Points on a hilly landscape, in no order, each with its height.
From any point a ball rolls to the lowest of the 6 points nearest to it. It stops when none of these is lower. Distance is the straight distance between rows; heights are no part of it.
tose: [  9 -17 -29   8 -38  25  -4   0   2 -31  18 -34 -13 -22]  height 5.31
Kufep: [  0  34 -32  47  -3  43 -21  16 -66 -22 -10 -34 -58  21]  height 4.74
laz: [  2 -46  24 -34  11 -46  30 -18  59  28  26  52  74 -14]  height 3.02
Kovi: [ -7  68  -4  15  22 -29 -20  14 -55   9 -54   3 -20  30]  height 2.36
Big: [  3 -50  11 -10  -4  21  16  -8  38 -16  38 -15  17 -23]  height 5.46
mana: [-12  82   4  19  28 -34 -23  13 -58   7 -68   6 -22  29]  height 1.72
reb: [  3 -61  15 -30 -13  13  19 -15  75 -10  29  -2  18 -24]  height 4.64
sukov: [ -3  -3  18 -18  14 -39  11 -15  22  39 -24  49  15  10]  height 3.19
mif: [  8  31 -23  16 -14   4 -11   5 -30  -2 -18 -10 -24  10]  height 4.20
viza: [ -4 -39  15 -11  -4  -1  22 -21  45  14   9  18  13 -16]  height 3.84
sot: [ -2  55  -4  12  15 -22 -16  11 -50  10 -36   1  -9  28]  height 3.05
mib: [ -3  51 -21  40   3  34 -24   8 -63  -6 -28 -22 -61  24]  height 4.30
Tufu: [  5  41 -26  21  -9   9 -18   3 -40   4 -33 -11 -37  11]  height 3.57
Dubed: [ -2  -5  18   0  20 -12  12 -12  10  28 -10  32   6  11]  height 4.11
susu: [ -1  12  19 -25  26 -69  12  -7  25  46 -23  65  36  18]  height 2.87
vaben: [-25  47  40   3  50 -48  -3   0 -20  29 -46  47  -4  26]  height 5.45
Sito: [ 10   5 -29  10 -26  21  -8   3 -14 -17   2 -19 -15  -6]  height 5.10
luk: [  1  17 -29  42 -12  59 -24   9 -57 -32  11 -47 -56   6]  height 5.57
lifa: [-14  23  27 -15  30 -55   5  -9  14  45 -36  63  12  19]  height 3.65
gam: [ 11 -54  15 -37  -8 -27  28 -12  73  12  19  29  67 -27]  height 2.76
Fale: [  4  29 -13  16  -1 -13  -3  17 -33   5  -8   4  -2  14]  height 4.42
venod: [ 10 -33 -14  -1 -27  27   5   7   7 -28  37 -33  16 -20]  height 5.90
Zulud: [  7  -3 -29  10 -40  43  -6   5 -12 -36  15 -38 -37 -21]  height 5.61
Feg: [-19  57  26  17  50 -39  -9   1 -41  25 -42  26  -1  27]  height 4.31
mog: [  0 -52  15 -22 -12  15  26 -14  55  -3  24   2  13 -26]  height 5.19
beno: [  4 -80   5 -36 -22  41  -5  10  54 -36  71 -55  22 -24]  height 2.45
nuvup: [  1 -29 -31  -6 -48  42 -13  -2  17 -43  37 -49 -23 -30]  height 5.96
dugar: [-18  88  22  20  53 -57 -24   9 -68   8 -63  29  -3  24]  height 3.09
Muva: [  8 -32 -15  -6 -34  27  -3   6  18 -35  41 -45   4 -24]  height 6.63
taku: [ 11 -46 -23 -15 -44  42  -4  11  30 -41  51 -54   9 -29]  height 5.99
voro: [  5 -62   0 -17 -26  37  -4   8  40 -37  64 -52  19 -28]  height 4.88
gok: [  0 -71  15 -17 -12  28  11  -8  54 -22  44 -23  16 -26]  height 1.87
nada: [-15  26  32   6  41 -36   3 -10  -3  39 -38  45   0  24]  height 5.37
sif: [  8 -19  -4   1 -13  14  13   6   1 -14  30 -12  15 -18]  height 1.78
pir: [  5 -12 -30   4 -40  49  -9   0   4 -41  24 -49 -37 -22]  height 5.74
raso: [  8 -28  13 -36   7 -50  26 -19  44  35   4  50  55  -5]  height 2.48
vegiz: [  5 -29  27 -32  26 -58  31 -14  43  43  11  67  70   6]  height 2.71
mezus: [ -9  79  -2  28  16 -13 -29   9 -56   8 -63  -1 -44  29]  height 2.47
kagi: [  2  39 -21  32 -11  34 -18   3 -45 -11 -21 -19 -53  11]  height 4.43
zel: [  6 -11 -17   4 -24  15   2   3  -4 -21  24 -26   2 -11]  height 4.44
kasu: [ -5  -6  23 -31  26 -66  18  -8  35  46  -3  68  59  11]  height 2.72
tizi: [ -5  18  11   5  30 -10   0   7 -18  24  -9  20   3  21]  height 5.41
ramuf: [-11  31   9  14  36 -21   0   8 -30  24 -19  24   1  27]  height 5.03
muk: [  0 -42   9  -9  -6  20  14  -8  23  -9  33 -10  12 -17]  height 6.12
Gada: [ -5 -86  15 -35 -23  43   0   5  73 -26  61 -41  18 -29]  height 3.77
zul: [-32  61  41  15  67 -52 -14  -1 -46  20 -57  39  -2  32]  height 4.14
kez: [  2  60 -18  22   7  -7 -25  12 -51   4 -53  -7 -45  25]  height 2.81
vuzel: [  0 -21   9  -2  10  13  14  -2   7   7  17   6  14   0]  height 2.46
semog: [  5  -1 -27  19 -31  44  -8  -5 -19 -30   4 -30 -48 -12]  height 5.43
gor: [  3  17 -25  25 -23  32 -12   3 -36 -11 -15 -21 -49   3]  height 4.70
lato: [  3 -23  10 -11   2  -2  18 -14  30  20   0  29  11  -4]  height 3.70
Vab: [ 12 -35   8 -26  -6 -24  23 -19  54  19  10  35  45 -19]  height 1.56
Lod: [  5   5   7   9   8   2   5   3 -14  11   4   1   9   7]  height 4.73
nutuz: [  4 -45   1 -19 -15  31   6   8  33 -33  55 -35  19 -30]  height 6.81
zikab: [  6  49 -19  12   0 -10 -11   6 -34   8 -31  -4 -19  19]  height 3.51
beni: [ 13  17 -21  10  -8   9  -2   8 -20  -5  -3 -11  -5   2]  height 4.90

Two balls start at each pair of points below. Name the first point that both come to, or write -.
zikab and tizi: mana
ramuf and mif: mana
taku and Zulud: -

Where does a ball stop that starts at each point below?
beni: mana
nada: Vab
tose: sif

Call two points neighbours if one is among the 6 nearest of the other. Go from one point of each pair to the other, from neighbour to neighbour, staying as low as possible. Name the highest point that can't be avoided.
Vab and mana: Lod
Vab and sif: lato
Vab and gok: reb
